Points, in no order, along strands that fork, close into loops and pass close to each other.
In the rows, zero is written as 128.
Points whose rows are less than 121 apart are linked; no others are. Some points are linked to none.
sivu: [122 112 128  92 113 129 199 131 179 115  71 127 137 101 101  72 123 122
 106 152 128 152]
refik: [111 105  77 102 142 174 171  87 136 147 116  99 156 107 110 103 108 105
 134 132 143 131]
fopo: [125  98  80 121  94 149 133 160 154 123 182 138  97 129 123  96 132 121
 106 133 123 155]
kod: [ 89  92 147 107  84 145  76 131 149 144 123  97  91 137 158 135 108 177
 110 113 136 104]
tekem: [159 121 115 144 142 164 146 117 179 136 164 107  85 130 147 130 141 154
  63 134 160 114]
defiz: [ 87 191 126 149 136 169 112 154 127 123  99 119 179 134 144 178 107 114
 100 113 165  92]
moro: [143 120 112 139  89 118  83 136 141 159 117 154 126 128 116 103 121 202
 123 161 164 128]
leba: [129  83 184 100 121  69  86 127 158 183 143 161  72 111 122 115  91 127
 158 131 116 133]
kop: [149 146 129 145 147  83 137 156 126 175 163 169  80 181  90 131 119 161
 203  82  89 111]
besa: [151 188 118 121 148 142 114 118 147 112 114 146 123 178 106 123 125 101
  75 148 117 129]
reta: [138 117  99 158 106  87 140 136  50 117 105  88 152 172 125 100  99  93
 103 114 148 101]
nuru: [175  71 134 147 125  87  91 129 166 119 143 160  37 104 106  93 137  85
 173 137 139 118]
dizad: [155 132 109 118  92  90 121 165 212 105  95 149 102 123 126  93 145 143
 127 170 149 150]
Fimum: [ 78 134 121 132 163 143 163 111 125  84 136 108 196 129 146 159 128  64
 111 123 122  93]
Nubu: [ 95 140  97 137 109 162 177 102  70 114 105 109 184 133 117 144 141 106
  69  74  70  98]
potom: [162 115 148 120  82 142 114 127 166 159  95 140 151 124 144 120 132 171
  83 153 171 145]
nopug: [140 179 104 137 136  79  94 166 161 130 114 101 146 170 140 123 118 141
 134 144 181 140]
Pebim: [140 118 152 114 160  63 140 127  90 112 197 119 115 153 104 184 104  78
 190 125 124 164]
mez: [120 186 119 111 112 193 118 132 100 120  77 112 172 137 108 121 158 142
 186 100 157 140]
noz: [157 116 136 115 149 174  98 113  79 159 138 113 148 108 164 115 153 115
 105 125  73 118]
sal: [108 128 118 121 172 152 125 104  89  91 158 115 184  95 172 185 140  99
 159 125 108 129]
gog: [159 149  73 145 159  98 182 123 118  86 117 122 156 145 141 123 108 114
 103 150 109 137]
zad: [118 187 143 129 172 166 183  97 152 116  86 166 168 119 134 129 117 115
 180 123 172 154]
zes: [ 98 157 149  83 109 178  78 120 128  98  66 137 106 128 154 123  88 119
 141 132 120 111]
Kono: [110 123  72 104 112 134 145 177 115  81 165 132 109 115 140  92 113 111
 177 122 123 134]
vek: [150  95  90 146 133 153 126 154 153 140 138 190 173  89  95  72 135 140
 135 174 124 131]
kefaf: [108 104 145 131 139 104 102  70 104  83 109 153 166 165 153 170 111  70
 142 144 107  77]
Dis: [184  81 136 168 121 130  68 115 183 117  96 146  66 116 119 113 137 126
 155 137 166  94]
fusi: [101 140 122 151 108 108 174 147  93  54 129 141 191 129 149 159 116 101
 125 125 195 125]
zofot: [187 110  94 144 129 144 142  84 130 174  91 125 170 175 135 112  97 152
 115 131 147 119]
Fata: [165 110 109 171 121  59 133 166 147 164 184  88  81 153 132 116 166 152
 159 109 143 131]
mip: [178 124  81 166 129 140 100 136 132 143 152 163 118 139 159  76 149 142
 150  93 156  92]
fali: [120 129 116 106 189  81 141  96 123 101 120  94  98 136  94 108 131 144
 118 183  99 109]
Dusaf: [ 98 136 175 148 128 141 172 146 130 151  79  77 167 118 121 121 111 149
 124 129 182  90]
zan: [110 167 185 160 140 153 199 119 107 152  74 136 138 151  71  89 122 107
 154 136 153 160]
tomi: [ 98 152 143 136 134 215 134 156 178 149 103 143 123  85  77 111 164 129
 140 126 148 126]
dofa: [153 147 132 162 120 147 144 129  94 140 125 178 142 129 126  50 142 162
  74 132 158  87]
rodi: [ 97 150 150 121 158 114 109 108 117 101 121  65 125 126 128  96 167 172
 135 144 173 105]
bipuf: [123 158 108 130  99 154 146 102 103 109  95 134 204 182 117 120 130 174
 175 125 143 128]
tila: [162 148  89 126 140 149 158 109 123 123 100 151 102  91  59  76 126 112
 126 158 159 147]
Bom: [181  99  62 143 129 118 128 107 162 148 103 123  81 100  96  75 149  90
 106 137 148 130]
Fizuz: [156 142 116 128  80  93  96 133 130 156 130  64 107 159 123 166 143 146
  86 124 124 163]
kobem: [114 129 125  91 107 178 126 149 138 132 124 141 183 140 147 106 139 121
 121 122 126 142]
bol: [106 108 147  91 124  72 112 133 124 111 168  86  46 118 106 123 132  92
 149 114 132 179]
pido: [129 167 142 154 116 181 181 118 117 127 113 133 201 156 148 144 148 179
 129  84 167 132]
Mola: [101  99 126 112 117  90  95 150  91 126 147 110 110  81 139  72 163 118
 139 125 100 135]
loduz: [ 93 144 181 156 119 193 199 138 120 138 111 140 112  98  80  78 114 129
 164 135 190 144]
tute: [136  84 119 144 161  80 162 105  87  88 188  93 123 146 177 127 131 120
 127 108 105 120]
fik: [ 82  99 144  99  92  69 109 129  86  96 142 106 106 109 174 125 149 120
 159  71  92 151]
Garun: [ 84 157 139 132 144 147 148  95 168 164 112 133 158 112 122 105 119 140
  69 105 190 134]
gir: [163 128 156 114  95 122  42 134 125 179 127 151  75 146 131 128 160 104
 159  90 106 154]
Gor: [147 116 144 138 131 189 117 160 174 129 106 107 138 110  85 116 170 160
 160 171 182 109]
Gepa: [172 107 139 135 145 142 127 178 107 127 167 140  79 121 150  92 126 110
 125 158  64 104]
Rab: [127 135 109 138 133 145  93 151 199 108 130 187  45 102 107 103 130 139
 109 179  78 119]
Govod: [155  80 133 140  85 146  88 124 160 108  59 133  89 113  88  68 155 154
 143 154 144  93]
midul: [109 137 108  90 141 120 122 116 122  93 151 156 125  92 186 158 135 163
 127 136  82 166]
Mibu: [ 92 150 153 122 162 148 169 117 114 115  89 154 191  90 152 129  85 135
 160 136 145 126]
dob: [ 98 184 162 146 155 137 169 124  99 131 138 134 177 101 132  71 178 122
 108  87 170 133]
Belup: [ 79 153  82 134 139  79 126 117  75  93  99 116 184 103 115 157 127 123
 127 125 105 120]
tis: [ 86 151 113  99 108 101 104  93 134  71 119 114 115 175 123 125 114 144
 156 140 143 137]
zug: [ 99 164  91 144 102 104 166  91 104  71  93 144 179 147  81 193 132  67
  87 156 104 108]
Dosi: [164 146 115 114 105 109 128 146 158 168 158 131  61 144 122 183 108 131
 160  42 125 170]
fibu: [114 137 143  99 104 102  86 120 147 107 102 136 107 189 170  90 119 145
 188 124 158 117]
zoniv: [ 72  95 141 115 128  53 140 127 125 114 161 140 137 143 136 159  86 136
 110 153  78 147]
Bimi: [158  98 144 117 143 114 111  91  87 125 168 174  73 125 176 116  91 133
 163 122 120 131]
vureb: [148 129 143 135 135  86  88 191 167 202 156 119 101 102 122 183 136 140
 181 104 121 150]
pibu: [ 93 129 138 123 164  89 113 167 124 178 203 148 100 133 105 134  98  96
 138  83  69 126]
lud: [116 164  90 113 142 164 174 102  71  89  81 161 134  95 106  93 110 110
 142 140 142 152]
lib: [ 77  96 160 113 118 124  64 149 119 159 138  68 115 156 120 141 107 111
 123 123 116  91]
Bup: [140 127 161 143 136 174 133  99 114 143 137  95 127 112 150 144 121 182
  77 137 166  96]
Neser: [124 128  92 132 141 178 130 140 165  91 128 185  74 128 121  85 125 144
 149 151 104  98]
bod: [146 174 105 138 159 130  89 139 108 119 119 120 143 149 115 144 104 128
 145 160 195 128]
sula: [124 142 148 157 101 127 180  72  85  52 115 105 147 169 134 173 147 140
  64 143 145 105]
piris: [121 119 113 135 116 169  90 148 177 112 138 118  76  91 137  92 204 134
 117 101 133 101]
muk: [135 134 119  98 138 124 161 123 208 167  90 149 164  92  99 100 149 126
  93 160 126 156]
rakap: [143 137 133 105 103 125  97 126 114 106 137 137  78 110 190 149 139 155
  92 113 108 160]
dibi: [158 105  90 153 123 118 119 134 152 156 157 163  77 155 133  99 126 136
 210  89 116 115]
sopak: [156 161 208 155 148 188 165 107 130 168  99 145 142 135 125 115 111 114
  62 147 170 125]
guku: [127 127  92 130 147 180 144 129 177 168 118 109 132 120 103 110 136 156
  83 129  77  81]
rav: [160 109  93 130 112 117  95 145 111 206 128 111  76 107  94 152 111 140
 143 109  70 142]
diz: [115 136 161 116  98 167 158  87 115 100 125 157 218 134 102 187 159  82
  77 140  92 142]
Rero: [163 138 132 142 146 202 111 112 133 113 108 168 138  75 150  97 171 158
 166 125 165 106]
tovi: [132  74 135 110 149  53 176 112 139 135 195 119 116 146 146 138 107 141
 132 112  72 152]
bip: [ 96 118 142 145 116 127  98 116  62  80 126 157 214 153 140 154 129 109
 162 157 104  84]
Ror: [119 124  69 128 126 112 137 141  97 106 157  85 103  98 144 174 103 160
 123 133 145 173]
Zoror: [142 137 172 132  80 145 107 141 184 134  94 133 129  84 108  99 188 151
  78 138 188 145]
ridi: [129 130 126 121 107 118 118 124 105 122 142 124  70 109 132 107 128 169
  40 149 112 140]
kunip: [107 116 131 105 167 103 160  73 124 111  83  90 151 127 104 146 109 160
 115 183 129 134]
Vilof: [116 133 151 125 135  23 129 140 114 138 149 113 101 165 133 148 103 165
 178  87 130 149]
Voni: [165 117  90 103 126 157 117 131 141 114 107 138  85 108 136 149  82 143
 167 177 138 145]
reb: [108 130  70 119 124 117 129 158 143 147 101  49 125 116 140 132 130  96
 143 106 116 122]
Beba: [120 143  97 150 143 137 141  83 133 114 168 148 171 164 180 187 114  95
  49 107 132 125]
daf: [ 98 133 128 116 141 150 146  93 138 139  83  85 171 187 120 102 128 139
 120 105 110  87]
tem: [123 138 125 121  96 113  89 153 102 131 152 155 168 172 129 139 128 196
 109 155 136 151]
revi: [167 103 141 118 153  96 137 163 118 133 182 123  72 133 111 155  72  82
 172 155 115 148]
lene: [185  94 138 137 137 128 153 150 145  99 129 161 103 104 147  67 170 149
 121 151  79  96]
Lila: [106 153 101 141 159  41 113 149 130 150 151 120 135 143 160 152 122 156
 154 122  97 132]
laki: [172 101 123 124 152 201 172 131 104 113 130  81 119 108  91  94 145 123
 131 165 120 102]
Mapov: [120 139 141 100  94 167 115 124 160 136  51 145 110 131 153  90 109 164
 132 129  99  96]
suraz: [184 115 149 109 121 164 156 111  76 147  81 122 172 116 153  91 148 118
 108 124 101 109]
gaso: [116 122  80 118 157  96  88  99 116 179 108 130 136 129 113 101 108 121
 189 129 118 125]
kele: [ 77 136 136 106 118 134 172 112  82  73  91 135 200 122  78 134 126  77
 152 161 119 143]
kanos: [127 123 131 121 138 127 129 148 146 115 102  69 114 138 168  99 128  88
 159 112 116  86]
Pebo: [147 120 105 112 121  86 120  96 107 116 161 112 145 142 138 188 127  90
 108 135  90 189]
Tufi: [151 166 102 147 194  88 118 148 157 157 146 150 123 133 171 120 142 135
 150 132  86 116]
Kat: [ 92  89 115  93  89 116 112  95  84 110 108 137  97 129 126  86  84 110
 118 133 105 141]
dat: [102 186 159 167 160 174 182 172 119 160  81  93 180 103 130 153 110 118
 106 129 165 103]
vav: [158 155 166 137 142  79 129 157  78 120 191 106  75 171 129 132 148  83
 134  92  95 140]
kigon: [118 109 154 101 134 144 119 152 129  95 134 110 135 133 125 146  94 126
  95 194 119 135]
gegiv: [ 95 168 137 127 149 156 122 168 136 128 156 180 165  79 128  66 171 136
  95 124 171 135]
vizo: [134 101  86 119 170 148 130  93 134 184  80  97 157 103  91  82 122 131
 159 149 143 112]
mimu: [ 82 138 117 142 147 112  99 134 136 137 194 129 178 167 162 177 116  89
  83 104 126 115]
fuz: [135 106  95 129 146 140 133 103 141 139 159 119  56 163 115 101 129 135
 120 117  62 103]
kube: [ 90 168 158 125 116 127 188 154 114 101  71 110 184 116  80 147 119 113
 125 162 132 155]
ziton: [109 168  85 128 141 172 122  93 113 124 108 124 103 124 153 118 131 126
 101  76 130 108]
zugib: [112 146 141  94 108 109 169 140 117 111  32  87 158 111 104 100 129 127
 129 141 109 135]
vosor: [156  86 134 134 171 117  98 137 180 163 186 149 116 121 116  97 160 116
 166 151 102 122]
sug: [172 110 140 106 141 113 119 148  95 152 160  98 103 123 164 140 148 114
 108 117  44 139]
rumun: [139 123 100 129 101 175 138 148 109 156 104  90 120  70 110 125 154 163
  90 137 131 136]
Gonov: [131 135 197  98 119  79 124 141 106 159 185 124  89 113 134 171 163 137
 142  34 116 148]
varam: [ 88 121 148 128 149  83  95 102  88 125  99 116 146 132 170 155  99  75
  92 141  87 112]
Neku: [142 111 156 107 124  95  85 122 132 170 152  69  75 156 113 147 165 166
 120 111 103 150]
vofov: [148 120  80 151 128 128  42 117 192 154  90 190 126 101 105 101 154 118
 169 130 136 125]
Favef: [163 132 146 133 117 172 144 145  57 114 102  93 148 110 152 109 123  76
  88 131 145 110]
pokoz: [171 107 158 141 121  97  88 154 129 190 141 139  52  75 105 143 156 137
 118 120  60 145]
zozok: [101 128 149 116  99 128  75 172 109 101 146 166  77 148 158 145  63 117
 134 135 131 127]
vevub: [ 77  89 136 122 109 116 149 105 110  91 158 110 194 167 121 136 135  91
  85 119 101  97]
fodi: [130  97 128 127 113 114 162 169 134 107 158 122 143 132 202 112 103 137
  97 143 140 112]
pib: [122 106 124 100  96 113 121 134 149  93 159 138 133 166 203 157 114 104
 164  93 116 164]
Riva: [109 119 109 158 132 146 157 106 103 108 147  73 134 146 134 169  97 169
 109 130 171  88]
Legif: [140 138 139 153 126  98 113 156 154 141 138 170 150 107 142  51 177 134
  92 134 164 105]
pake: [ 83 149 134 131 181 132  76 157 111 144 171 115 177 125 129 159 123 128
 122 139 126 115]
Kitod: [162 149  70 106 131 161 117 104 147 128 146 161 147 130 130 127 153 166
 117 134 164 188]
tus: [140 135 102 147 136 161  92 105 131 128  87 146 110 107 156  74 135 135
 140  91 172  80]
Libis: [ 89 156 129 107 152 164 146 154 179 140 106  82 151 154 127 116 142 164
 105 123  98  92]
Lubuz: [123  73 166 119 110  83 149  98 110 124 172 101 111 175 114 187 107  98
 188  83  97 132]
lilun: [100 126  82 125 141 129  96  89  78 143 100 121 168 117 135 133 105 144
 155 114  90 125]
revu: [145 116 102 123 114 109 126 113 132 101 125 134 180 184 190 121 106  85
 165 106 155 126]
gepe: [151 162 161 135 132  70  84 190 134 141 178 146  91 146 124 108 176 109
 154 107  91 131]
fezog: [137 149 128 126  92 150 141 123  63 155  91 136 195 118  88 145 127 150
  67 144 119 165]
bigog: [138 150  92 145 185  99 154 120 106 112 153 107 129 121 190 111 150 127
 111 115 110 107]
midor: [122 163 134 119 139 116 191  86  76 112 107 127 165  89 107 102 141 122
 111 128 175 164]
nugod: [144 141 107 132 140 175 155 149 145 110 146 157 121 180 137  84 102 152
 137 146 126  89]
bapat: [ 94 159 181 147 122 105 132  90  79 123  82 122 202 117 120 168 138 128
  69 121 174 135]
dem: [109 153 101 141 158 126 149 157 122 120 104 156 166  75 183 109 105 157
 131 134 165 117]
Kuz: [121  90 125 115 116 150 175 144 196 128  93  82 122  74 108  75 174 126
 123 141 123 108]
kefef: [102  74 115 146  97  93 131 101 121  98 181 125 156 196 115 190 127  96
 138 117  97 118]
tasi: [141 154 124 164 139 185 156 147 237 146  65 156 115  86 100 122 148 129
 117 137 150 109]
dop: [130 134  98 106 127 153 117 141 139 120  89 123 135 103 145 159  67  71
 145 159 140 163]
Popu: [ 97 170 170 162 107 163 217 125 105 168 105 154 187 156 101 121 124 107
 143 104 123 160]
lusir: [141 154  88 118 172 193 127 144 172 108 129 142 103 102 121 112 122  84
 140 144 121 118]
tepuv: [162 119 180 122 150 122 123 163 157 162 162 170  56 100 108 152 123  84
 175  84  91 130]
simi: [105 112 103 132 182 148 130  88 128 164 158 101 123 151 121 121 137 157
 105 142  55  94]
nisoz: [140 101 179 131 106  86  62 148 137 215 136 165  68 111  86 120 138 131
 179  69 120 120]
zigut: [130 122 162 108 107  81 126 133  92 130 136 174  93 130 164 169  86 114
 168  55  67 151]
lano: [119 132 127 125 123 106 166 152 138 107 118 123 194 119 186 128  99 146
 100 133 193 141]
suv: [147 165 174 152 131 146 161 106 154 188  89 158 171  98  99  82 185 153
 122 116 196 151]
pegad: [ 85 142 127 136 175 105  96 192 161 156 138 121 147  95 161 145  89 133
 113 160 127 113]
gapaz: [140 106 131 128 150 134 119 150 208 108  95  92  80  76 142 104 182 129
 145 145 103  93]
dakeg: [144 116 100 114 140 107 149 117 131 129 124 137 127 139  86  61 128 162
  93 173  90 118]
buran: [163 155 178 146 123 179 166 141 142 189 112 119 183 120  94  98 179 102
 111 115 160 158]
Ralup: [121 141  98 129  66 116  94 138 114 142 122 110 143 179 153 175 125 185
 106 109 113 149]
gof: [176  83 156  84 100 145  80 132 143 141 141 140  86  96 167 152 132 129
 113 149  92 177]
sov: [121 113 140  92 120 149 143 101  85  84 136 153 133 136  92  67 122 135
  99 156 108 145]
zaroz: [ 80 106 101 152 103 104  97 141  66 135 128 111 149 149 136 151  64 107
 110 106 145  99]
Zozi: [ 99 132 206 145 112 173 192 153 159 193  96 113 143  90  89 122 115 142
 126 146 179 144]
suket: [143  92 120 197  97 162 127 157 181 113  90 196 137  78 127  96 192 165
 115 113 127  96]
Nute: [147 139 116 156 123  90  80 188 196 154 112 136  94 105 137 150 164 148
 179 118  96 121]
Pav: [157 143 129 144 175 155 171 101 209 118  65 135 106 100 132  94 134 123
 123 144 151  80]
Gur: [119 148 158 130 158 184 193 117 145 116 123 140 155 103  98 102 134 159
 174 162 192 154]
zal: [ 84  62 138 105 135 135 102 103 125 124 152 112 110 121 159 131  71 157
 148 118 156 111]
veter: [111 158 154 151 110 162 169 110  92 123 114 162 220 169 100 127 107  76
  99 110 156 128]
Mapo: [127 109 151 100 135 217 186 106 126 132  90  87 143 106  83 114 113 110
 128 131 138 135]
Pife: [147  92 114  97  96 127  98  90 148 155 131  76 142 189 119 129 119 114
 167 118 121 141]
Gutet: [ 39 119  93 124 140 105 117 150 121 122 184 109 116 110 119 103  97 136
 109 122 114 126]
Nobab: [133 173 143 121 117 171 176 129 137  95  84 120 119  96 154 147 125 128
  92 131 181 159]
sazis: [ 74 106 143 115 128 144 161 100 117  67 102 116 207 122 107 190 126 125
 159 177 102 125]
ralo: [135 158 117 153 163 153 196 124 101 120 139  77 195 137  86 163 146 151
 109 139 161 138]
Veza: [111 143 129  88  89  70 107 129 182 126 145 147 115 169 150  99 145 137
  96 119 115 169]
kozo: [125 105 106 137 122 126 118 163 141 156 206 152  47  90 109 129 131 147
 136 101 113 155]
nen: [ 95  83 122 116 129  53 160 105 121  57 134 127 166 136 150 171 105 100
 133 174 108 133]
dol: [118 142  78 138 155 103  99  93 102 116 124  97 151 165  94 184  87 108
 140 166 136 131]
tuko: [137 122 139 140 122 117 130 142  64  77 174 123 187 166 135 153 158 124
 147 167 116 114]
pakav: [ 66 120 128 145 146  82 132 135  98 128 212 117 114 154 122 156 133  85
 157  53  97 128]
Nozu: [114 125  98 139  82 129 148 129 101  82 135  82 143 134 111 191  98 145
  94 149 157 149]
popo: [111 116 157 110 121  87  79  98  90 175 172 101  81 133 127 200 137 131
 122  77 114 164]
muver: [117 123 128 129 161 148 116 179 167 157  87 121 125  60 126 135  95 108
 116 183 145  97]
lugiz: [132 160  98 114 157 145 119 103 119  95 154 145 176 107 160 162 149 158
 153 140 133 166]
kav: [136 123 142 100 137 137 108 117 122  91 155  96  88 177 171 119 144  93
 116 111 126 101]
Tiri: [122 120 138 108 123  74  98 159 112 145 150 133 111 112 156  89 123  83
  96 128 137 140]
divul: [109 104  71 121 111 101 116 155 165 152 111 109  67 100 134 123 100 117
 157 110 127 130]
pezi: [138 114 144 116 100 147 208  98  91  83 104  87 151 134 134 138 142 131
  69 122 126 133]
zaz: [122 103 114 156 125 137 108 160 101 140 157 128  85 152 160 138  50  84
 123 116 129  99]
samuz: [ 91 129 130 105  69 141 118  90 106  58 126 159 194 138 136 192 164 113
  97 119 117 135]
Vados: [114  93 138 127 114 166  99 161 144 150 132  84 152 123 126 119 112 141
 170 162 178 111]
vasat: [151  86 140 180  98 152 123 133 170 139  49 151 132  68  74  81 158 141
 120 136 156  96]
Fedil: [156 161 130 146  97 131  84 165 182 107  93 172 105 120  82 104 170 139
  84 164 149 137]
Talub: [152  88 116 132 116 151 133 184 152 156 170 101 161 149 120 141 117 141
 160 176 121 131]
birel: [191  87 139 186 128 110  79 159 155 181 169 148  59 126  78 158 145 156
 161 118 134 106]
fon: [ 93  74 121 104 111 112  99 122 113 164 188 141 168 138 146 127 115 109
 141 124 112 157]
Tof: [150  87 146 126 163 144 106  99 147 122 171 116  73 126 125 114 169 191
 168 158 145 103]
puv: [ 71 117 113 153  82  98 116 115 103  68 162 133 105 142 141 246 112 132
 135 128 125 101]
Vub: [ 77  62 128 122  97 125 124  74 100  88 128  96 110 139 153 135  93 102
 142 112 126 117]
luma: [107  97 103 134 116 127 105 147 185 141 125 139  97  56 143 100 135 127
 123 117 167 119]
Sen: [159 145 174 148 126  98  93 148 128 185 165 174  65 127  69 147 125 178
 161  75 128 128]
Vema: [142 179 173 141 134 180 199 114 141 136  58 154 111  73 141 113 149 159
 129 112 152 138]
Gipet: [168 104 127 170 149 162 117 175 195 155 116 126 141 100  89 122 175 152
 133 189 102  90]
nebe: [157  95 166 149 140  47  75 172 165 165 124 154  70  98 107 108 119  98
 158 154 126 106]
letu: [ 94 149  82 126 131 172 152 139  89  53 126 121 145 128 108 127 113 132
 163 131 132 122]
bamo: [ 84 135  99 151 127  28 112 124  82 101 139 134 157 127 159 186 132 130
 138 112 115 127]
vidub: [111  96 141 101 135  98  95 131 161 153 202 141 119 134 136 172 106 139
 157 122 128 192]
tiro: [ 88 131 115 133 137 105 148 104 136 106 112  75 165 135  80 213  99 128
  90 164 146 134]
bazo: [ 79 141 113 108 131 146 129 108  92 118 113 100 131  91 164 137 143 103
  64  76  83 111]
fakaz: [171 140 142 137 143  79 118 203 144 145 165 187  65 109 104 105 147  75
 173  99  88 145]
dof: [167 118 160 138 121 176  91 140 156 125 138 156 108 179 141 104 122 155
 111 165 147  83]
ligo: [129 151 147 161  99 149 172  66  81  58  85 144 169 159 102 204 141  89
 102 139 154  92]
vugas: [151 112 149  99 148 116  97 137 144 125 125 145  79  67 152 145 130 142
 170 183 101 144]
donab: [136 147 110 110  95 120  83 129 134 162 172 156 100 178 136 156 138 139
 162  69  81 169]
nezam: [101 173 117 158 129 165 166  86 130 125 117 125 138 151 126 108 115 126
  74  69 180 107]
givo: [124 113  91 115 104 161 135  91 118 109 166 138 139 158 154 144 112 128
  56 109 105 136]
Sol: [153 112 133 166 113 100  93 158 178 176 192 136  92 146 127 127 155 178
 153 121 181 122]
fero: [153 139 170 106 168  88 111 123 110  88 150 127 130 144 184 170 120 105
 163 150  83 136]
tonar: [152 120  62 177 120 130  68 140 170 166 101 133  95 100  97 138 161 150
 162 118 115 112]
zetel: [171 137 116 131 116 105 117 152  61  95 105  84 104 132 136 113 127 108
 120 142 139 128]
Muv: [130 131 145 111 123 124 188  95 130  87  89  82 142 169 109 122 108  79
  83 139 142 129]
Zupap: [117 180 109 175 173 174 168 131  90 142 132 112 154 139  68 127 116 149
 121 143 174 105]
donul: [110  96 131  95 107 102 135 151 122 128 157 137  82  96 194 149 105 122
 183  65 103 161]
kef: [151 118 128 125 129 112  90 134 111 147 169 144  64  83 122 114 187 156
  86 158  77 140]
zopaf: [163 178 142 121 118 186 141 115 145 138 101 183 143 149 101 120 105 122
  74 135 155 152]
fekiz: [209 108 168 127  98  97 112 160 147 154 145 175  75 156 123 133 128 147
 171 145  93 150]
vamum: [210 123 155 148 116 118 106 151 110 152 151 133  93 189 143 114 107 159
 146 152 118 103]
Monez: [146 162 104 116 144 131  95 167 163 141 127 123 111 153 110 111 112  79
 126 148 103 130]
pep: [153 115 124 100 118 123  94  80 116 121 135 182 103 182 152 134  79 119
 152 122  94 147]
tepe: [104 140 128 129  98 111  98 140  96 101 149 141  93 170 129 211  83 128
 155 118 110 140]
rones: [150 174 137 126 122 164 132 129 140 141  36 174 132  85 144 115 124 169
 116 133 127 116]
ketu: [162 119 156 117 164 128  84  98 108 123 153 118  87 134 156 104 148 123
 155 127 141 118]
dege: [111 160 152 137 140 144 148 120  97 114 109 178 169 150 146  88 114 174
  78 150 123  97]
Movu: [100 173 190 137 118 155 165  98 179 159 107 170 132 129 117 107 142 153
  98  97 184 177]
Koz: [168 138 151 146 188 187 172  81 169 166 104 148 144 110 124 113 131 135
 101 142 156  96]
vap: [138 164 103 142 176 117 180 154 118 108 147  77 149 134 106 132 135 109
  76 167 134 128]
Debo: [122 102 132 156 130  95 140 180 136 139 181 108 113 152 157  88 125 158
  93 131 141  81]
gel: [142 133  98 123 119 117 154 140  85 142 190 126  78 123 109 182 110 138
 186  61 111 168]
geki: [180 124 130  90 119 143 129  87 128 125  90  75 141 161 121 127 126  79
 117 130 132 143]
luru: [110  91  96 108 111  88 122  78 140 111 138  98 170 208 134 148 161 128
 150 103  90 141]
maba: [171 150 149 122 149 155 143 123 143 165  85  95 137  95  93  91 178  86
  86 123 147 113]
Fikeb: [134 113  94 133 147 128 124 170 183 160  97 123 141  59 117 131 130 161
 163 186 111 118]
lage: [136 118 150 107 144 129  75 150 153 170 194 109 103 106 164 170 143 121
 161 102 152 151]
kobek: [ 99 130 132  78 121 103 108  79 153 130 126 180 140 164 151  92 105 143
 110 137  83 152]
paka: [ 90 141 184 162 118 128 200  71  51 123  86 149 164 112  97 159 124 124
 103 124 171 159]
sebaf: [129 191 137 132 115 130 149 131  93  58 118 100 151 130 158 160 151 109
 111 111 185 141]
tege: [151 121 110 106 143  99  67 122 181 171 103 157 117 125 133 127 110 118
 207 147 126 138]
tiban: [162 108 177  93 159  96 150 121 105 149 146 166  79 139 110 138  96 106
 193  44  97 126]
suri: [157 109 141 136 120  93  95 162 114 163 151 134  73 123 168 136  94  76
 125  86 132 128]
lipu: [ 80 146 128 105  74  99 110 104  99  39 108 142 158 147 155 146 134 140
 129 136 119 142]
tovod: [115 139 112 106 152 172 158 119 143  59 115 102 126 128 116 104 118 134
 180 156 183 125]
putis: [110 115 122 122 137 124 120 144 141 164 205 132  56 151  72 122 128 138
 126  98  62 125]
rafal: [191  72  85 132 123 126 116  90 105 157 150 113 143 162 131 120 119 123
 147 142 136 138]
Lefo: [ 87 140 114 134  87 141  96 112  76 124 149 149 193 156  82 174 125 156
  80 151 127 160]
Bame: [161  92 113 116 153  86 146 141 121 124 165  68  65 110 106 130 125 118
 159 153 123 166]
Zoze: [113 139 174 100 111 127  94  89  73  99  71 128 180 119 156 143 124  98
  77 135 123 116]
mitaz: [ 79 158 153 137  97 144 193  91  98 106 121 165 220 140  98 154 172  59
  97  94 123 153]
Folud: [149 161 131 142 130 170 153  93 103 122 119 121 151 120 154 122 165 213
 104 108 171 125]

How many points has the smallest loop of links through each point below? Write 0 if it is on no loop.
Vados | 0
tus | 0
kube | 0
fali | 0

A fork is a point with three links, a tip a point with one. Leave the first point through the second and follow the links. Name the first fork or tip that comes.
lene, Gepa | zaz
fibu, tis | loduz
loduz, zan | fibu
Gor, tomi | Neser
sivu, Kuz | ketu
lib, kod | tiro
lusir, Monez | Gor

A piece is two or more points that can be reached from each other along the links. Count, over all rows, the pieces, the separate loops (a circle has one, a figure eight two, a Y none), the forks (points with three links) and the tips (points with one).
pieces | 9
loops | 0
forks | 28
tips | 46
